Points, in no order, along strands that fork, close into loops and pass close to each other.
Two points are linked if the straight distance between their rows is under 158. Some points are linked to none.
J_603: [  0  18  19  -5   0  28   9  -7 -14  14  -8 -55  47 -27  23  28 -20 -21
 -33  19   7 -13  23 -11  48 -56 -12  34  22 -18 -14  31 -16  -1 -19  33
 -25  26  35 -46 -23 -16  10  41  17 -18   5   0  -4 -28 -20  14  26   8
  -2   1   9]
J_704: [-16   9   9  -8  -8  17   7   6 -13   7  21 -54  46 -40  13  32 -17 -11
 -52   9 -19  11  14 -27  -3 -53   2  10  26  11   3  -8  -3  10 -13  16
 -25  28   1 -67   2 -11  18  28  -1  -3  -9  20  -4  -8 -25   3  21   5
  10  -9   8]
J_275: [-16   3 -25  -4 -15  -9  27  20 -43  -4 -14  -3  -4  -9   7 -15   2   3
  54  17 -12   9   7 -31  11  46   2  35  12  22  23   5 -23   0  -4 -16
  -4 -41 -28  65  43  10   5   6  -8  30  -5 -12 -10   6   0  11  -1  -1
  11   1   4]
J_70: [ 11  58 -12  -7 -58 -22   7  37   0 -11   9  22  13  12  12   7  18  -4
  12  19 -19 -10 -25   7   6  11  22 -16  21  -4 -29   6  13 -11  -2  -3
 -15 -18 -44   6  11   9 -13  11  21  50  -8 -15  35   6   0  24 -11   7
  -8   9 -19]
J_902: [ 14   8  10  22 -20  26 -34 -10   4   3  12  49 -14  18  14 -25   1 -41
  24   8  13 -24   4  75   2  -4  18   2  29 -19 -30  20  12  -3 -59  27
  22  11  -8 -52 -14 -19   2   1  -6 -38  -2  13 -19 -18 -12  -7   7  20
 -49  33 -20]
J_716: [  4  -4  -3  29  69   2 -32  29   1 -13  24  -4 -18 -17 -29 -27 -20   3
 -36  29 -25  21  -5 -30 -24  49 -19 -47 -39   5  41 -47   4  20  20 -28
   3  -9 -13   5   2  15  25 -30   4 -19   9   7 -33   7   5 -27  -7 -23
   0 -16 -14]
J_123: [ 25  33  11 -14 -40   3  -6   4  -1  -6  29  -4  -5 -21 -10  -2  38 -15
 -28 -17   9 -45  13  13  11 -22  25   1  -4  -4 -10   6   1  27 -14  21
 -21  22 -16 -52  27   6 -17  -4   2   6   3   8  -6  -4 -19  25 -52  34
 -10   4   0]
J_494: [-43 -22 -16 -12   4  -2  33   4 -53  -3  -6  -8   1 -20  24  -8 -15  12
  27   2   7  15  37 -31   3   0  -6  45   4  26  45  12 -33  10  -5   9
   6 -14 -23  40  53   4   4   6 -16  12  16  18 -31   7  -1 -12   9   8
   4  -6  22]
J_721: [ 36 -25   7   0  -4  -2 -31 -16  33 -19  13  52 -49  10 -60 -13  31 -21
  21  18 -10  -2 -12  -1 -13  58  44 -39 -27   8  -7  -7  29 -21 -18 -26
 -12 -34   0 -29  -5   9  25 -30  -6  22  18 -28   5   0   2 -24 -47  29
   3   3  33]
J_63: [ 18  22   2 -20  14  27  19  41   2  -8 -11 -14  38 -15 -12  -8  16  21
 -39 -19  -2  24 -35 -65  20 -14 -15 -14 -27 -13 -45 -40  26 -29  17 -37
  17 -26   8   7 -15  -4 -55 -20 -36   5   7  26  45   2  20  -6   7 -23
  21 -20 -18]
J_169: [-39   4  -5 -18 -15   5  -3  -3 -20 -28  -7 -67  -6 -14  21   3   9  15
   4  21  12   2  38   7  24 -14 -23  62  20  12 -13  33 -19 -21 -32   2
  13  12  18  26  -9  -8 -50  65 -20 -11  30  50 -34 -17 -25 -21  -8  -6
 -34   2 -27]
J_171: [ -2  33   1  -3 -17  -2 -29  -8 -12 -12  19 -14 -36  16  -5 -16 -18 -11
 -14   3  30  -9  10  66  36 -13  -6   9   2  -4 -18  22  -1  29  -4  36
  -6  24  18  -7  11  -1 -28  43  36  -2 -16 -18 -28 -29 -21  -1 -10 -13
 -26 -16 -12]
J_753: [ -5 -16  -8  43 -14 -19 -27 -17  32  -3 -10  37 -20  16   5  30 -18   9
  20  24  11   5  -6  19 -56  12  11 -38  25   9  23  -6  12  -9  27  14
 -42 -12 -19 -35  -1 -11  35  -9  -5 -11 -16 -14   0 -38 -25 -24  24  10
 -30  14  45]
J_36: [  0  -2  23 -43  17  20  29 -10 -11  41  -1 -39  40 -38  21  -3 -26   2
  -5 -40  -7  32   8 -46  46 -10 -24  11 -13 -11 -24 -29  -7   8  12  34
   9 -26  16  14   7   3 -21  -3 -15   1 -17  11   0  19   4  13  37 -44
  53 -17  -6]
J_541: [ 16 -20  -6   5 -25 -13 -44 -52  34 -17  -4  52 -29  22 -30   3  12  -2
  21  21  14 -14 -21  31 -45  23  33 -42  19   2   4   0  24  -7  -9 -24
 -25  -8  -5 -40   0 -15  13 -16 -26   7  -3 -13   7 -33  -9 -18 -18  34
 -23  17  35]
J_357: [-38  30 -19  34 -33  13 -16  50  -7  13  34 -30  -3 -22 -25  20  -5  -3
 -17  49  -2   6  26  12   5 -21  -1   4  26  21  27   6   0  40  -5  -3
 -38 -19 -39 -16  32  19  35  32  30  17 -13  -5  -6  25 -26 -53   3   8
  31 -45  16]
J_482: [  4  20  13  44  -5   9 -11  16  17  10  13  33 -45 -16 -38  13   2 -25
  15  -9  13   6  -3  37  33  27  27 -30  -9   9   8   2   3  13   6  23
 -40 -35 -15  -5  14  -9  18   8  35  20  -6 -46  -6  -6 -12 -47 -29 -22
  -2 -46  34]
J_225: [-21  32  -7 -14 -41   8  12  18   8 -27 -17 -38  -8  19  43   1   2  -2
  -6  37  -1 -19  41  14  24 -16 -13  48  36  -8 -35  46   1 -33 -31   5
   2  16  20 -14 -27 -25 -13  52  20   8   4  19  -5 -17 -20   7 -20  16
 -31  21  -7]
J_804: [-17  -7 -14  24  49  -1  12 -22   3  -9   2  29  -3  18   9 -14  -1  29
  47 -22   7  24  10 -12  16  34 -18 -11 -22   7  21 -15 -26  16  18  30
 -24 -46   5  31  23 -17   5 -29  -5  23  26  -3  25  16  18 -38  37  -5
  -1 -14 -41]
J_549: [-18  20  -6  54 -15  -9 -43  -7   8   5  20  16 -23   4   6   7  -3   8
 -31   2  21   0  46  20  27 -18  -3  12  15  17  10  21 -49  39  17  57
 -18  -9  -8 -17  30 -13  -5  30  -5 -24  19  10   5 -14 -32 -50  29   9
 -14 -25  11]
J_795: [-20   5   3  19  39 -17   8 -36   6 -19   6  43 -34  17  18 -17 -15  -8
  36   0  -4  35   7  32  29  35   8 -15  -8  18  39  12 -31  13  13  26
 -15 -23  -2  20  11 -17   8 -21  31  12 -17  -9 -16  17   2  -7  10 -15
   7  -8  -6]
J_359: [  5  -1   5  -4 -26 -16 -13 -13   8 -11 -36  11 -37   6  -9  14   8   4
 -20 -30  15 -20   7   4  10  -2 -27  23  -8  17 -19  19 -29  21  34  19
 -21  17  28  23 -17  -8  -7  21   6  -7   4  -7  29 -41  -1  -6  20 -21
   3 -42  24]
J_714: [ -2  19 -36  53   9  30   2  76   5  18  23 -20  22  -2 -43  15  -3  -3
  -6  59 -15  -7  19 -17  15   7  -5  -8   7   3  23 -21  16  19   7  -6
  -9 -33 -26  -8  23   6  24  11  34  14  17 -38  23  36 -27 -67   9  -3
  -7 -34  -2]
J_966: [ 26  25  16   3  27 -30 -24 -51  20  14  -8  40 -11  25   8  -8  -1 -16
   2 -37 -11   2 -30  15 -30  34   6 -37   0 -21   8 -27 -19  16  33  -6
  -2 -29 -11  33   1  14  -8 -20 -35 -27 -24  13  30 -20  28  18  -6   1
 -10  21 -37]
J_387: [ -1   8 -40  60  -3  33  35  46   2  22  -1 -10  32   1 -17  20  -4   8
  33  31 -19  -2  14 -15  27  -2  -4  13  20  -9   0   2  14  -5  -5  14
   7 -23 -10  -8  -8  -5  19   7  35  17   3 -38  22  40  -9 -33  23  -6
 -10 -13 -13]
J_355: [-24  -3  16 -40  -8 -25  -3 -20 -45 -22 -15  -8  30   8  49 -12  15  -3
  13   8   2   2   7  46  -2 -16 -17  20  41 -11  10  20  -9 -14 -55  15
  24  30  -7   7 -19  -6 -28   9 -39 -43  18  47 -11  -7 -16  31  -3  10
 -37  37 -45]
J_6: [ 20 -33  15 -17  22 -12  18 -35  14  24 -39  21  26  36 -11 -13  11   9
  54 -53  22 -12 -45 -13 -17   7   4   5 -39 -19  -1 -10  18  -3  -7 -17
  28  -1  12  28 -15 -12 -11 -29 -30  12 -10 -18  33 -14  39  21  29  14
  17  17  -8]
J_258: [ 54  10 -10  13  42  -8 -13 -31  -8   1   1  30   8  27 -28 -22  -2   3
   8   1 -11  18 -40  -6 -29  41  36 -44 -12 -30  17 -26  22 -23  20 -32
  22 -37 -17  27 -15   5 -10 -43 -39 -24   6   2  36 -13  18   8  14  32
  -9  34 -24]
J_76: [ -7 -31   0 -27  -4  18 -24 -15  26   9  -4 -23 -20 -18 -31  18  17  24
 -42 -19   8  17 -10 -29 -42  -5 -14 -19 -37  24   2 -32  18   7  16 -69
  -3  10  26  -1  -1   1  14 -20 -19 -10   5  34   4  10  33 -18   1   3
  34 -37   9]
J_602: [-11  14  22 -48   5 -15  15 -23 -16  -2  -8 -34 -11 -10  14  -2 -17  -4
 -23 -29  10   8 -32  -1  -5 -23   1  14  -1  -3  -8 -12 -20  14  17  -1
  -5  13  21  37 -23   9  -7  17  -6 -16 -53  21  -7 -17  17  39   4 -40
  12   1 -12]
J_496: [ 32 -30  -1 -36 -18  -9  -6  -9   6  -3   3  21 -26  28   8  -5   4 -14
 -20  -4  11 -21  -7   2 -18  -7  33  -9 -13   0  -7  15  23 -41   3 -33
  30  33  25 -38  -6   4  10 -19  -1   5  11 -24   4  25  -1  31 -56  22
  12  45  29]
J_382: [ 22  -9 -12  52  -7  25  15  23  12 -10  -3  23   1  10 -35  -5  18   2
  48  26 -13 -11   1   2  15  17  18 -12  -1   4 -15   6  31 -22 -14  -2
   8 -14  -9 -13 -19 -17  14 -18  35  29   7 -41   4  28   2 -20   6  16
 -10   3  -2]
J_361: [ 13  27 -23 -15  -4  -3 -21  29  -2  -6  31 -29  -5 -11   1   8  -5   8
 -44  18 -36  -7  18 -21 -17  -1  -6 -28  -8   7  -8 -43  40  27  18  -9
  -2   3 -31 -29  43  18   3  -6  15  11  -2  19 -21  13 -20   4 -19 -15
  18 -10 -18]
J_552: [-17  -3  32 -60   6 -14  12 -19  -8 -19 -20 -33  31  15  46 -16  23 -14
   9 -27   2  -1 -10  23 -10 -20  -8  18  38 -18  -8  17  -8 -58 -45 -35
  40  22  28  22 -42   1 -33  15 -35 -25  -6  45  -1   4  19  30 -29  10
 -10  40 -46]
J_687: [  5 -23   6  17   4  10  24  -6 -25   3 -20  10  45   0  18 -15  23   3
  29 -25 -45  17  12 -24   5   3 -27  -3  24  -4 -24  -7   9 -32 -21  -1
  47 -21 -11  15 -27   1 -17 -20 -32  -4  30  22  14  20  16   2  23   4
  -3   6 -44]
J_979: [  5 -22  14 -25 -12   6 -24 -35  13  -4 -30 -12 -18  -4 -15   3  15  15
 -40 -20  40 -18   4 -13 -19 -41 -19  11  -8  15  12   1  -3  17  12 -41
 -12  40  42  -5 -27 -15   6  10  -4 -25   7  19  13 -17  24  -6  -4   8
   4 -36  22]
J_587: [-27  18 -31  44 -22 -10 -40  11   8 -10  20 -14 -30  -4  -7   6 -17  42
 -10   1  10  11  26  -5  17   6 -17   3  18  31  -5   3 -42  23  32  25
 -11 -20   0  34  28   6   3  44 -10   5  -8  -5   1   0 -20 -48  43  -8
   0 -33  -8]
J_410: [ 17   4 -20  49 -10  45   1  -3  53  40   3  -2  13   2 -21  15  -3 -16
  -3   1  -5 -25  -3   8 -19 -21  -4 -25  25   7 -30 -28  16  15 -21   9
 -10 -11   3 -46   1  -5  13  10  -6 -28  -9 -12  16 -24  -7   4 -11  10
 -32  13 -17]
J_481: [ -3   1   1 -24  -8 -22  38   5   0  17 -29  -3  23  27  12  11  -7  16
  52 -24  25 -25 -36   1 -10  -9 -10  25 -29 -11   1 -17  22  16  14  13
 -24  -5  -3  27  26 -12  -2  -5   6  42 -24 -23  36 -18  13  15  21 -12
  12  -9   0]
J_386: [  3 -14 -28 -19 -32 -18   0   3  14 -38   2   7 -44  17  11 -10 -27  13
  -8  35 -16   9  -9  -2 -35  29   5   9  28   5 -16   3  19 -29   5 -23
   2  13   4  16 -33  29   8  22  18  24 -24   3 -16  -9   6  19 -12  -8
 -21  13   8]
J_252: [ -3  12  16 -21 -13  13  30  18 -38 -11 -13 -13  -2 -23   4 -13  19 -16
  -4  12  -7 -17  25 -15  37 -15   0  39  -1   5  19  25  -1   6 -27 -12
 -13  22  10  -3 -10  -4  19  -2  45  15   0  -5 -23  30   4  26 -36   2
  31 -18  16]
J_295: [ -6  -4  -6 -24   3  -1 -35   1   9 -27  -6  -8 -28 -39 -16   3  -5  53
 -31  -7  -1  33 -19 -37 -22  14 -27 -14 -29  22 -23 -38  16  13  34 -33
 -20   4   6  26   6   8  -2 -14 -37   4  -7  41  -7  -7  28 -23  19 -14
  30 -30   2]
J_664: [ 28 -35  -3  -9  16  -7  18  22  -3   5  -1   9   8  12  -8  -7  20  -3
   8  -7 -25  12 -18 -35  -1  17  20 -14 -38   4 -16  -2  30 -44  -5 -29
  59  24  22 -26  -8 -13   7 -35 -13  14  16 -37 -10  41  -9  43  -8  12
  24  32  21]
J_995: [ -9 -15 -21 -37  24 -25  19  22 -22 -23  -8  23 -24   5 -18 -18   3 -18
  19  -2 -36  31 -62 -45  15  63 -14   4 -40  11 -20  22  18   1   3 -18
  15   6  16  55 -21  25   4 -17 -23  32  23   3   8   1  35  27   3  -2
  31  -2   8]
J_701: [ -3  15  17 -18  20  17 -20 -29  30  16   1 -34  42   5  15 -11  18 -21
  -1 -47   5 -16 -36  -4  -1 -49 -26  -3  25 -18 -52  -8  10 -28  -7 -43
  35   5  46   7 -18   2 -27  23 -37 -28 -13  32  10 -16  30  20 -13  -1
   7  29 -48]
J_153: [ 11  -7  -6  21  31  -8  23 -16  15  34   2  -3   2 -12  19  12 -41  17
 -25  -4  -8  26 -18 -13 -35   7  12 -36 -11 -16  14 -35 -11   3  41  -2
   8  -4  -9   0   4   9   6 -25  -1 -28 -36   0 -23  -2   6  15  27 -47
 -12  13   8]
J_320: [  7  13  -2  10  15  33  -7 -13  56  29   3 -31  37  10   5   7   1  -7
  -4  -9  12 -42 -24 -16 -30 -61  -9   2  29   3 -35 -32  25   7 -14 -38
 -20   1  33 -30   9  -7   9  20  -8 -20   0   8  18 -22  15  21 -13   0
   4  25 -23]
J_185: [-10  10   1 -30  21  10   9  17  -3   0  29 -67  43 -30   7  46 -10   0
 -50  29 -45  13  -1 -27 -28 -33  -6 -20  -5   8   7 -37  29  21  -1 -16
  -7  10 -26 -68  29  -2  15   8   5  16  -2  13  -7  11 -28   0   5 -14
  25  -9  -8]
J_507: [-12  22 -25  33  -7  -7   5   7  18  30  -5 -24 -15  14  -1  35 -16  36
 -17   8 -10  45 -17  19   2   4 -10 -52 -19  18  11 -31 -15  41  45   2
 -65 -20  -7   2  11 -12  18 -16  10  -8 -15 -31  25 -11  -8 -37  19 -35
   9 -46   9]
J_553: [ 22  15 -18  -7  12 -16   3  -1   2  22   3 -10  -3  -6  20  27 -23  10
 -26  -1 -32  -3  13  -8 -24  13  -6 -42 -12 -10   9 -44  20  27  47  17
 -14 -17 -39 -13  50  20   9 -35  11  -6 -15   7 -10 -15  -9  18  -8 -40
  16   4   5]
J_977: [-16 -28 -18 -23   2 -30 -16 -35 -28 -58  -1  21 -25   8  -3 -11 -25  36
  30  34 -12  20   4  12 -19  42   8   5  17  15  19  21  -4 -12   2  10
  -5   9  -3  28 -16   6   4   5 -14  22 -10   2 -36 -15 -19   7  19  16
 -15  22  31]
J_96: [ 15  55 -11  -1 -58   9   1  29  15   4  24 -18   9 -14 -14  16  15 -20
  -6   9  -5 -34   4   5  27 -11  14   5  16  -7 -38  12  14  18   5   8
 -28 -13 -15 -25  30  14  -7  25  31  49  -9 -19  23   2 -19   0 -17  13
  15  -2  -5]
J_585: [  1  17 -18   6  -7 -12 -21  17   8 -25   3 -16 -33 -19 -16 -13 -11  39
 -11  13 -12  13  -4 -34   1  33 -15   7  -4  16 -23 -29  -1  16  32  -8
 -23 -27  -2  59 -15  21   1  12  -1   6 -13  12   2  -4  14 -11  21 -38
  15 -32 -23]
J_135: [-21  28   5 -12 -26 -20 -10   9  35 -23 -27   2  39  30  22  15  20  22
  11 -31   8 -11 -45 -26 -18 -28 -21 -14  29  12 -43  -3  -5 -24 -22 -26
 -10  10   6   6 -27  -3 -37   9 -28  43   4  -9  55 -33  24  15  -6  15
 -19   7 -32]
J_20: [ 11 -44  -8 -11  11   9 -11 -25  -5  15  18  10  12 -21   0 -12   1  -8
  -6 -23   7  -6 -17  -6 -54 -20  21  10  18 -35  21  -1 -18 -40  16 -28
  49  15   8   8 -10   9  10 -24 -25 -36 -11  33 -15  35  23  11   5   5
 -13  46 -19]
J_478: [  6 -20  20 -59  10 -19  -7 -20 -30   2  -6   5  33   5  25 -21  10  -8
  20 -30   6   6 -36  10 -38 -19  22 -10  25 -28  16  -5 -12 -42  -6 -27
  45  13  -6  35 -20  17  -6 -23 -42 -24 -27  27   3  29  27  40  -7  21
   4  54 -31]
J_443: [ -3  22  16 -39 -10  -8  42   9 -36 -19  27 -40  42 -18  31  -3  13  -7
   9  -3  -7 -24  14 -11  27 -20  20  33   8 -18  -2  24  -3 -28 -27   9
  -5   4   2 -12  13   7  -5   8  21  36  -4   6 -14  26  -4  41 -20  12
  18  25 -19]
J_149: [  8  -9  23  -9   6  22  39   0  13  55 -12 -21  74 -19  28   2 -22  -1
   2 -27 -10  12 -12 -52   3 -25 -15  -7  23 -32 -17 -47   2   9   0  16
   3 -25   5 -13 -12  -2 -14  -7 -35 -11 -16  -2  13  -3   0  17  48 -41
  12   0 -15]
J_12: [ 34  -3 -10   6  17   2  27  -2  14  25  11  -5 -26  -1 -52  -1   8 -14
 -15 -27  -5  -1 -49 -23  -8  13  24 -18 -57   0 -20 -14  13   8  19 -14
  18  -4  14   8 -10  17  -8 -13  -3  -3  -3 -15  16 -13  27  22 -12  -5
   1 -11  -7]
J_497: [  4 -19  24   1  -1 -16  -7 -19 -17 -12  12   0 -12   5 -18  -6  19 -15
  28 -20  11 -14  10  33  -2  43   1  -5  -6 -12  -9  30  -7 -27  -2  15
  36  20  27  21 -30  15 -23  -5   7 -17  -5   6 -11  -3   2  13   8  -1
 -18  26 -28]
J_21: [ 15  11  11  17 -10   8 -20  17  13 -16   7  49 -41   4 -42 -31  22 -29
  36   2  -4 -14 -17  23  33  45   8  -9 -20   5 -18  10  38  16 -14 -13
 -11 -10  -4  -4  -1  -8  13 -18  30  38  12 -31  -9  13  14 -30 -42   3
  18 -28   3]
J_385: [-29 -13  -2 -57  12 -33  24   6 -28 -16 -16 -15 -27   1  -1  -3  -6  -7
  33 -19 -16  36 -42 -10  13  56 -22  33 -24  10 -21  16  -5 -12   6  -4
  16  -7  12  86 -11  27 -37  20 -29  25   0  25  -5 -10  20  22  -3 -26
  15  -5 -14]
J_843: [-22   6   8 -53  10  16  22  -2 -38  16   1 -45  14 -42  26 -22 -15   1
  12 -26  -9  34  26 -31  35  10 -16  25   7  10 -21 -22 -23   7  -6  17
   6 -48  -4  64  25  17 -34  11 -32  -2 -11  34 -17  19  10   7   1 -34
  37 -10 -31]
J_628: [  9  23 -21  39  52   3  -8  -9  37  13   4  -6 -25  14 -12  10  -6  37
 -20  -9  -2  43  -2 -10  17  27  -2 -46 -43  22  17 -43 -26  31  43  17
 -50 -41   8  15  21 -18   5 -35  -6  -9  17 -14  32  -4   6 -49  19 -22
   8 -39 -14]
J_467: [ 14  -5  24  11 -28   2   6   2  -3 -33 -28  25  -2  -5 -19   4  26  -6
  16  16  50 -32  -1  34 -14 -24  35  14  -1 -15  13  28  -5  -6 -18   9
 -13  26  -3 -21 -16 -33   4 -16  27   5 -10 -17  10 -11  -6   9   7  38
 -37  17  32]
J_160: [ -8  33   5  27  -7   9 -35  -2  34  14   4   0   3   3  15  17 -18  -5
 -39  18  32 -10  22  41   9 -50  -8  13  39   9   7   0 -19  73   4  57
 -62   8 -16 -31  17  -2  11  16  14 -41   1  15  10 -31 -30 -17  17  -4
  -5  -2  17]
J_940: [  4   9  27 -42 -18 -29 -34 -21  26 -32 -21  30  13  38   2   0  13  -9
  -6 -24  14 -47 -36  15 -23  -7 -15   5   9  -1 -27  14 -11 -22 -11 -35
   7  39  26   9 -11  10 -34   9 -29  24  16   9  38 -36  14  32 -23  28
 -17  26 -14]
J_328: [-22  10  17 -53   4   7  -4  -4 -48 -13  -2 -40   9 -30  28 -18  25   7
  -5 -28  -5   2  39 -11  38 -18 -32  43  11   4 -19   5 -13  -4 -25  17
  20   2  16  33   7   2 -33  24 -37 -14  17  61 -30  21   1   5 -20  -7
  23  -6 -40]
J_471: [ -3  10   3  49  -7  38 -11   5  55  32  -1  12 -16  10 -17  16 -20 -20
   3   4  23 -19  10  49   9 -26  -8 -13  39  15 -19   0  10  31 -10  52
 -38   2  -8 -41  18  -9   9  28   0 -32  -4 -28  -3 -47 -25 -22 -31  13
 -35   2  28]
J_157: [ -4   3   3  38 -26  14  -4  32 -14 -18  49   0  -2 -14 -10 -21  31 -12
 -20   2 -17 -17  32   3   2 -26  10   5 -14  11 -20  20  -1  -1 -28  13
  21  35  -1 -64  17  -9  -9   3   4  17  44   1 -22  23 -23 -12 -25  46
 -17  10  -5]
J_111: [  3 -27  20  16  57  -5  16 -35  -1  15  -7  45 -23  20  15   0 -15  -6
  -1 -26  21  19  22  30  29   8  13 -11 -31   3  58  22 -29   9   8  24
  12  20  14  -4  -8  -8  14 -28  30 -24  -4 -20 -26  30  13  13 -11  -2
  15 -15  38]
J_807: [ -1  -6 -21   2  -5 -14 -25  31  10 -31  26  -5 -41  -5 -19 -33 -18   9
  -9  36 -28   8   7 -30   6  59 -15   6  10   7 -18  -8  10 -12   9  -7
   3 -13   0  47 -24  47   2  20  22  18  -5   6 -42   4   0   4 -14 -26
 -12  -8 -19]
J_220: [-24  23 -23  14 -31   0  -3  34 -31  -5  10  -3 -37 -22   4 -14 -22 -18
 -15  41  -8  16  34  11  29   8   2  20  35  15  33  24 -31  17  -4   4
 -21 -12 -26  23  27  17  16  42  40   3 -20 -22 -33  -3 -26  -9 -17 -14
   6 -37  41]
J_402: [ -3 -21  10  30  28   2  31 -18 -22  16  11  24  36   4  30 -14   7   2
  40 -20 -30   8  29  -4  14   8 -12  11  -5  -1   7 -17  -9  -1  -3  41
  19 -45 -22  17   5  -1   6 -29  -5  -3  30  16  11  28  12 -17  42 -17
   5  10 -44]
J_226: [  7   8  26  20   5  22 -15   8 -34   6   8   0 -16 -30 -35 -19  28 -11
 -16 -21   6 -19  43  -6  44  -1 -15  19 -30  12   6  24 -38  28 -10  17
  -3  26  27   2  -3  -8  12  -1  28 -12  20  -7 -19  17   8  -7 -10  17
  19 -39   6]
J_27: [ -5  30  -8 -16 -27  -2   9   7 -38 -21 -15   6 -31 -16  23  -4 -20 -25
   0  42  22  -1  17  53  53 -14   1  28  30 -20  19  47  -3  19  -2  24
   2  -5 -15  15  31  -6  -1  41  45   8  -9 -22 -21 -15 -28 -12 -18 -10
  -7 -11  41]
J_500: [-16 -10  32  -8   3  13  23   5  -7  10 -28 -44  43 -21  32  20   6   6
 -11   4  42 -24  18 -15   9 -52 -16  40   6 -35  -7  38 -22 -19 -14  27
   9  35  37 -11 -28 -18 -11  24   8 -37  15  12  -9 -28  -6  11  31  -6
 -43  18  11]
J_861: [ 15   1  30 -18 -22   4  11  29 -12  -8  -1   5 -37   2   9 -19  20 -29
 -45   9  -4 -16  20 -11  24  -6  20  11 -11   0 -13  27   2 -21 -18 -33
  15  42  41 -43 -28  -6  15 -14  38   7  18 -31  -5  33   1  17 -66   7
  17   3  29]
J_290: [ 10  18 -12 -32  -9 -42   4  18 -14 -40  -1  37 -12  33  -8 -10   7  10
  30  26 -17   6 -58   0  -3  34  15 -11 -27  17 -22   8  24 -14  -1 -26
 -11  -4 -29  33  -9  10 -14 -15   1  57  18 -15  34   6  19  31  -5  15
  19  15  -7]
J_163: [ 24 -14  -2 -47 -11 -19 -39 -45  23  -4  -9  32 -18  46  -5 -21   3 -35
  -3  -6  16 -38 -38  30 -34 -10  26  14   5 -22 -11  27   0 -29   2 -50
  27  40  32   0 -15   1 -11  -7 -12  10   9 -13  28   0  12  23 -45  39
   4  58  11]
J_57: [ -1  -6  14  23 -26   6   0  23 -40 -35  13   7  -1  -7   0 -17  37  -3
  17  32  15 -16  33  17  21 -17  17  18  -2  -5 -10  59 -10 -30 -29  21
  23  31  -4 -23  -1 -26 -10  -8  19   9  37 -13 -12  12 -17  -9   4  54
 -23  33  17]
J_7: [  9  -9  -3 -13  -5  -2  38   1   3  40 -24 -14  37 -10  17  12 -14   4
 -22  -1 -29  29 -35 -45 -39  -2   0 -24  10 -26   4 -39  16 -13  18 -39
  23   3   2 -15  -6 -17   3 -16 -24 -18 -32  -2  10   1   5  22  24 -36
   1  -1  14]
J_166: [ -6  -8   6  21  -8  16   7  -3 -14   5   5  38 -10 -12   9   8 -18 -28
 -15  30  -5   3  30  37 -11 -14  21  -3  29   2  40   3   8  15 -25   9
  -2   8 -22 -39 -20  -4  39  -1  44 -30 -14  11 -23  20  -3  -6  -8 -11
 -11 -12  21]
J_551: [-26 -29  15  37  53  19 -14 -14  23  41  16  26  -4  17  -2  53  -2  -7
 -38  -7   5   6  53  42   5 -11  -7 -33 -48  42  47  -6  -3  31 -10  29
 -28  -2 -39 -27  22  -2  16  -5   7 -29  23   3  -2  14 -14 -37 -31   3
  28 -51  40]
J_408: [ 13  -9 -14   1  19  -1   1   2  11  41  14 -14   0  -7   8  33 -45   1
 -31 -18   6  -7  41   6  22 -14  -3  -5 -17   5  20  -2 -13  21  37  50
  -5   5 -21 -18  47  30   7   7  38  -5  -6 -13 -21  -7 -24  14  -7 -29
  32 -13  44]
J_54: [  3 -35  12  14  43   9 -18 -25  10  29   0  35 -45   7 -34   9   1 -21
 -25 -23   0  16  19  27  -4  26   6 -41 -43  17  56  -3  -2  21   1  -9
  -3   4  11 -27   6   2  30 -22   5 -29   2 -19 -19   9  14  -9 -45   7
  17 -39  38]
J_832: [  4 -41 -24   7  37  17   4   3 -15  -3  30  -1  11 -22 -13 -29 -16  -5
  -3  21 -18  33 -35 -19 -46   7  34  -8  -4 -29  27 -18   3 -40   5 -52
  65   5  -4  11 -24  14  25 -27 -13 -28  -7   8 -30  50  15   6  13   5
  -4  48 -13]
J_411: [ -7   2 -13  -4  -8   8  24  16   8 -21 -18  -5  38  -1   5  -7  24  32
   3 -26  -7  13 -22 -59   6  -5 -26 -13  -3  -1 -36 -12  18 -33  -9 -31
  22 -11   3   9 -22 -10 -38 -14 -30  39  26  -2  40   4  27  -3   5   4
  -3 -15 -29]
J_469: [-26  13   5  12 -25 -18 -34  -2 -11 -11   9  30  18  23  28 -19  13  -5
  21  11   6 -29  10  72   1   6 -11  20  27 -15 -19  32  -2   2 -54  31
  17  18 -13 -20 -14 -10 -29  17 -20 -34  18  35 -10 -22 -27  -2  32  23
 -52  38 -46]
J_752: [-33 -51   2 -11  20 -14  15 -31 -28 -30 -21  16   0   4  24   6 -31  37
  12  10  23  13  22   5 -11 -11 -17  33   4  10  49  22 -19   1  10  30
   2  25  -7  19  -5  -4   7  -1  -9  -8  23  20 -26  -6  -7 -11  26   6
 -25   7  28]
J_980: [-11 -15  23  22 -22  -2  23  14  -3  -6 -42  -2  31   8  -4  16  11  10
  34  -6  49 -27   6  -1 -10 -25  -4  36  11 -18   5  37 -30  -8 -10  31
  -8  27  10   0 -19 -29  -7  -4   7   2 -14 -23  22 -25  -8   0  47  10
 -37  15  22]
J_860: [-29 -17 -17  39 -30 -26   7  24  13  13  -9  -4  -7   6   3  44 -10  31
   6  17  -8  31   7   1 -34  11  -9 -19   6  10  44   9  -2  -4  46   3
 -46 -14 -25  -4   4   0  36  -3   7  10 -17 -18   4 -11 -23 -38  26  -9
  -6 -41  53]
J_559: [  7  -2  -2   1  -5  -9  23  -4  19  37 -17   5  12  15   8  29 -12   6
  35 -27  27 -38   8   8  12  -9 -18  22 -17  -4  11   6  13  24  36  43
 -20 -11 -13  -3  55   0   7   2  21  15  -4 -18  10 -20 -10   6   4  -5
  21   3  35]
J_976: [ 51 -32   5  17  38   0   8 -41  10   7 -13  30  23  29 -30 -20  22   6
  64 -15  11 -14 -20   4 -13  10  30  -6 -35 -26   7 -21  19 -17  -6  -9
  27 -32  -8  17 -21  -8   0 -34 -13 -16  -6 -12  18   9  21  15  26  38
  14  40 -20]
J_362: [ 19 -37 -14  17  41  14   4  20  21  37  20  -7  15   2 -23  -1 -24  -3
 -22  33 -11  21 -18 -17 -58   5  27 -18 -24 -19  48 -26  19 -24  -9 -58
  55  16  -9 -24 -13   4  25  -9  21 -10 -12 -23 -26  44   9   0   1  -6
  -3  -2  24]

A piece is all that can be reached along the links. How many separate loops has the piece of each point below (a circle has one, a figure eight two, a Y none), and how many tips (points with one link)?
J_385 -> loops 0, tips 3
J_357 -> loops 0, tips 7
J_585 -> loops 0, tips 4

Name the points in between on the shortest way along the links from the first point to the second, in order.
J_123, J_361 -> J_157, J_57, J_467, J_980, J_500, J_603, J_704, J_185
J_320, J_295 -> J_410, J_471, J_160, J_549, J_587, J_585
J_225, J_185 -> J_169, J_328, J_843, J_36, J_149, J_7, J_153, J_553, J_361
J_171, J_721 -> J_27, J_220, J_357, J_714, J_387, J_382, J_21
J_541, J_63 -> J_753, J_860, J_507, J_628, J_804, J_402, J_687, J_411
